Points, in no order, along strands that fork, close into loops and pass close to each other.
Points whose rows are less than 69.2 apart are linked; no others are.
Medu: [ 26  -3  22 -16  23  41  13  21  10   1  14 -25   2  34 -40  38  -5 -31
  14 -25   2  21  -8 -12  11]
fano: [ -1  41 -15   6  10   4 -28   7  -5  39  -1  -1  27  12  -3   2  16  -5
  -3  -4  -2 -15   5 -11 -21]
pefo: [-29 -19  -8  -6 -11 -20   3  16  26 -13 -23 -19 -38 -23 -17  -4 -48   8
  -4   0   2  18   6  14   0]
Zopi: [ 13  16   2  -1   5 -13 -38 -15  -9   8  -4 -33   9 -41  37  10 -49  19
  -9  -2   5   9   2  12 -30]
vadi: [ -5  10  43 -55  -1 -10 -11 -33 -37   4  21  12   9 -27  42 -14  -9  41
  12  11   6 -25   3   6 -14]
Filu: [ -1 -14  18   9 -21  14  16  -5  18 -37   1  34  -8  -4  19  10  27  22
   5 -17   3   8  -2  -8  19]
Tufal: [-15   1  20   1 -14   3  12 -12   0  -7  16  54  19  23   7 -14  35  19
   3  24  11 -27   0 -13   4]
Tok: [ 48  63 -15  10  11  26  -5   3  10  20   5 -23  28   2 -26  31  21 -20
  -4 -12  23   5  -1   2 -20]
Lep: [ 43  20 -24  11 -27  14 -22 -13  35   8 -37   9   2  -9 -21  16  24   8
 -19  13  33 -22   0   8   2]
Vude: [ 27   3  -3   9 -17  20  19  18  50 -21 -21  10 -14 -14  -2  12  19  14
 -17 -29  -2  19  -7   0  11]
vov: [  4  -7  20 -19  15  21 -11   6  -1  21  15 -24   4  37 -58  -8 -37 -39
   5 -12 -19  -1  -8 -11   3]
Bapev: [-19   7  -3  -3   2 -12 -18 -12 -20  -5  10  20  13   4  31 -12   7  13
   4   0  10 -14  -4  -8 -13]
Morof: [-32 -19  -9  27  12 -21  13  -9 -13  17   6  18  23  30  12 -32  34  -8
  -2  51   3 -31 -11  -2   6]
Sorem: [ 33  34   8  25 -26  33  15 -27  16 -32  -9  17   6  -8  46   4  60   0
  -5   9  26  -2   7  16   3]
vapu: [-33 -42   5  25   7 -13  21 -14 -12  31  -2  16  27  27  -8 -37  31 -16
   5  48 -21 -39  -7  -6  14]
Vozof: [ 32  50 -17  28   5  18  10   6   8  -1  -6 -10   6  -9   2  27  21 -34
 -11 -18  15  19  12  12 -14]
lami: [  3 -14  -4  26 -12 -28 -19 -24  35  -4 -30  -9 -24 -25  14  -4 -24   3
 -17  43  44  -7   4  33 -13]
bam: [-22  32 -24   2  24  18  25   6 -36   9  17  15  24  35  17 -21  38  -7
   4  -5 -18 -11   2 -14 -16]
febeg: [ 39   4  28  -9   6  20  18   8   0 -15  26  -8  34   8   7  44  -4  30
   7 -31 -13  32  11 -13  -2]
gak: [ 39  15  11  -8   4  40  19  20  22  -4  10  -3  13   9 -43  44  16  -6
  -2 -31  -3  20 -10 -19  17]
siba: [ 27   2  24 -34  -7 -24 -15 -12 -10   9  -9 -10 -20 -53  12  18 -40  41
   9 -12  -5  -8  -1   1  -9]
tuz: [-25 -10  -6  -7  -4 -10  -7  15  12  -4 -15 -32 -31  -9 -36   9 -53  -4
  -8   1  -9  14   5  13   1]
pefon: [-14 -23  -3   6 -14 -37 -11 -13  37 -12 -31 -20 -39 -31  14 -13 -39   7
 -13  31  36  -2   6  34 -15]
dubod: [-22 -56   1   8  -5 -18   3   0 -14  30  -5   8  -3  24 -18 -44   8 -29
   9  28  -9 -28  -7  -5  23]
tidog: [  5  31  10 -12  -9   7 -21 -21 -13   2   6  21  28  -5  30   0   8  30
   3 -11   4 -10   1  -9 -10]
zul: [-28  -8  -8  -9  -5 -10 -23   3 -15  10  -8 -32 -28   7 -46 -11 -54 -28
  -1  10 -16  -5   5  12   7]
pogud: [-22 -58  -5  12 -19 -12  -8 -13  -2   0 -25 -12 -39  29 -45 -38 -21 -38
   7  26  -2   8   3  17  35]
Pav: [-21   8   6   8   1  15  18 -13   0   8   7  46  33  34   9 -20  52  12
   3  34   3 -33   5 -12 -14]
sakik: [ 44  30 -24  29 -21  13 -22 -16  29  12 -27  10  12  -2  -3  10  46   2
 -11  16  40 -18   3   7   0]
vuget: [ 39  15  12 -28  -6 -10  -9  -2  -4  14 -12 -15   0 -34 -17  33 -54  36
  -6 -12  -4  -3   3  -1 -15]
bova: [  5   2  -3   5  15 -20 -20   2  -3  -2   5 -47   6 -28  24  11 -61  12
  -9  -3   3  30   6  10 -38]
vemuv: [ 27 -15  29 -19   6   1   6  12 -10 -11  29 -13  33   2   8  41 -33  38
   9 -25 -16  25  14 -11  -3]
dazi: [ 21   7  -2   8 -12  32  14  17  31 -13  -7  23  -9   0 -25  29  34   1
  -5 -28  -8  14  -5 -14  30]
duti: [-33 -33   8 -42   9 -20  -3 -34 -32 -37  34  -9  -1 -37  52 -23 -14  23
   5  17   9   4  -2   5  -2]
seg: [-22   2 -43  26  19 -11  13   9 -37  -4  11   1  -7  24  26 -19  27 -26
   2   3   1  -6  -5   2   6]
pul: [-16  -2 -28  22  17  -6   8  19 -25 -13  11  -2 -15   9   9   2  11 -25
   1 -11  -9  17  -5  -1   4]
buzu: [  0 -12   3 -10 -15 -21 -14   0   5   7 -16  10 -26 -26  -9  13 -23  13
   4   2  15 -15   0  -1   2]
Nar: [-36 -22 -17 -30  12 -48 -10   9 -39  24   4 -10 -13 -17   0 -20 -26  -2
  19  12  -7 -29  -5 -14  -7]
rizi: [-32 -36  -5 -13 -11 -40  -1   8  29 -19 -20 -18 -42 -37  10 -18 -47   7
   0   8  15  17   5  15  -9]
bepar: [  2 -16   6   3  22  -3  16  27   3 -12  16 -30   0   2  -3  28 -27  -1
  -1 -22  -3  43  -2  -4 -17]
goke: [ 16  -8  21 -17  23  29  -3  19  -1  13  20 -28   7  39 -44  17 -17 -32
  13 -19  -7  13 -11 -15   5]
petor: [ 35  65 -16   4   4  20 -20   1  10  34   3 -10  41   1 -20  17  26  -1
  -5 -14  12 -10   2  -8 -19]
Mevo: [  5  40 -21  19  22  10   7  18 -24  13  10  -5  12  23  -1   5  29 -53
  -2  -8  -4   5   4   3  -3]
boba: [-16 -45  -4  16 -15  13   2   0  20  -9 -22  -4 -49  29 -45 -24 -10 -35
   4   5 -14  24   4  19  43]
Voz: [ -3 -37  18  -9 -28  -6  25  28  52 -29 -12  14 -30 -25   6  -9  -9  27
  -5 -29   0  25 -13  -3  25]
nagib: [-24 -15 -23  16  12 -26 -13 -18 -19 -23  17  -1  -5  -5  45 -16   5   0
   2  13  17  -4  -6   6 -12]
vebu: [-26 -41  11  -4 -10  -9  31  26  22 -45   9  14 -21 -16  21  -8   3  18
  11 -31 -16  41  -8  -9  18]
Lebeb: [ 12 -10  15 -20 -14 -22 -13 -14  11  -3 -19  -5 -31 -52  13  10 -34  25
   0  -1  12 -15   0  10 -10]
savek: [  5   5 -24  37  -3   3 -18   1   8  11 -21   3 -21  18  -1   4  25 -26
  -4  19  25   6   6  13   7]
bulaf: [-32 -19 -13   8  19  26  20  -7 -18  24   4  16  20  43  -5 -35  49 -18
  10   2 -43 -34   4 -14   9]
muro: [  0   7  27  26 -13 -16  14 -31  11 -12  18  65  16  -3   4 -22  29  16
 -11  54   8   1  -9   8  31]
Dodas: [ 31  16 -22  -2 -21  22 -17  -5  33   6 -39   5 -10  -7 -40  18   8   6
 -19   8  17 -17  -1   6  12]
fotil: [-12 -16  33 -51  -1 -23  -9 -30 -33 -16  22   2  -5 -41  40  -6 -17  35
  18   4   0  -8   3   3  -2]
Tigob: [-35 -24  -2 -30  18 -27  -1   8 -37  50  -4 -16  -4  -8 -16 -26 -16  -9
  19   4 -40 -45   2 -15 -16]
Fegiv: [-19 -57   4  -3 -16 -14  -5   6 -11  21 -10  11 -23  19 -36 -37  -6 -31
  12  21  -9 -17  -2  -3  31]
Sukel: [-22   2   8 -22  17  -3 -12   9 -21  58  -9  -7  18   0 -23  -7 -12 -11
   7  -4 -37 -36   5 -14 -19]
sumat: [ 26  25 -14 -17 -20  22 -15  -2  27   5 -37  -7 -10  -4 -60  21 -12   4
 -21   3   0 -18  -3   9  18]
Zer: [ -4  43 -21   4  20  11  26   1 -49  -9  21  11  24  24  30 -11  21 -10
  -1 -11  -7   7   4  -6 -20]
koti: [ -8   3   7 -12   0  11 -20   2  -1  15   0 -27 -13  21 -58  -6 -45 -31
  -3  -1 -17  -3  -1   5  12]
gizu: [  2  22  -8  12  12  24  -5  12  -2  29   3   7  10  34 -18 -15  42 -44
   7  -9 -19  -5   2  -7  11]
Kepi: [ 11  48 -10   7  26   6  20   9 -41   0  21  -8  39  23  17  16  17 -30
  -1 -16   3  13   8  -1 -23]
valef: [-38 -37 -24  -1  14 -36   0 -26 -19 -39  27 -13 -10 -24  50 -27  -8   4
   4  14  15   3  -8   1  -2]
Meto: [ 11  13  10   7   8  14  23  13 -11 -22  19   6  11   6   7  28  10   4
   3 -33 -14  34   2 -12   2]
niv: [ 18  12  19  13 -26  37  22 -22  10 -43   8  37  -2   4  35   3  50  15
   1   0  12   6   4  -1   9]
nebe: [-34  10 -12  -1  18  33  20  -2 -19  18   3  27  27  39   5 -19  52   1
   9   9 -27 -30   7 -18 -13]
Puden: [-28 -35 -15  10   6 -20  22  31  13 -33   5  -8 -29 -15  18 -11  -7  -3
   3 -19 -11  41  -6   1   2]
musut: [ 43  28  -4  37 -26  15   0 -27  25 -12 -12  20  15   2  18  10  65   3
  -7  17  36 -12   4  11   7]
talad: [ 17  -7  33 -34  -6 -11  -3  -6  -9  -9   7  -5   6 -44  24  20 -41  46
  13 -18 -21  14   5  -2   5]
Fifo: [ 11 -19  21  -6   9   2  37  44  30 -18   8 -27 -11   8  -9  18 -27   3
  -7 -33   0  51  -6   0  -4]
tibi: [-21  -7 -22  28  11 -14  -3   0 -19  13   1  10   8  32  17 -22  37 -16
   2  26  11 -19  -5   1   2]
lavu: [-17 -11  -8   8  19  21   9   5 -11  27   8  12  12  42 -15 -35  43 -37
  11 -13 -43 -18  -1 -11  16]
pof: [ -5  -4  27  14 -15  -9  13 -21   5 -20  24  54  16   8  10 -15  27  16
  -1  40  15 -14  -4  -4  15]
Davu: [ -6  -9  -8  10  16 -16   0  19   1 -12   6 -36  -6 -13   7  10 -44   2
  -7 -10  -2  39   0   4 -30]
Nozu: [ 22 -12  11  -5 -28  10  19  25  55 -27 -20   5 -18 -22  11  -4   0  29
 -19 -32  -2  24 -16   3  13]
Fim: [ 13  27 -27  27   1  16 -14   7  14   8 -13  -4 -16   6 -11  15  17 -24
  -8   1  13  11   8   9   0]
Fitov: [-23 -17 -25  19  15 -13  20  14 -19 -34  14  -4 -16  -5  25  -4   2  -8
   5 -16 -12  28  -6  -3   0]
veti: [ -3 -12 -16  38  -4 -16 -21  -9  17  -5 -15   1 -19  -5  21   0   3  -7
  -9  23  31   2   2  18 -10]
koso: [  7  19  -3 -13  -5 -10 -24   4  -7  24 -10  -4  -3 -17 -18  17 -35  12
  -6  -6   4  -9   2  -6 -10]
fas: [ 25  -7  32 -27   0  -4  -3   1 -16  -9  24  -8  30 -21  20  30 -42  47
  12 -16 -25  19  15  -8   0]
Bukit: [ -5  22   2 -15   2 -10 -24   9 -12  40  -7   8  15  -5 -10   7 -10   7
   2  -8  -5 -25   2 -14 -11]
Ribu: [ 19  34  -1 -19  -6  20 -17 -10  21   6 -22 -40  -1  13 -69  23 -32 -13
 -19   3  -7 -16  -3  16  14]
Zaz: [  3  28  31 -40  -4   7 -20 -30 -26   9  12  17  28 -15  44 -11  -4  42
   7   3   4 -23   3  -1 -17]

A tip is a point with one link. Name the tips that can be reached along the links from each point below, in the order of the rows.
Lep | Filu, Ribu
lavu | muro
fano | Nar, boba, Meto
Davu | Zopi, Fifo

A piece is two or more points that can be reached from each other along the links. Count, over all rows, the pieces, the separate loops (a circle has one, a figure eight two, a Y none), the forks (points with three links) and the tips (points with one).
pieces | 5
loops | 3
forks | 4
tips | 8

How many points has the smallest loop of links through each point below? Write - if it is on no loop.
rizi | -
bam | 8
nagib | 8
buzu | 5
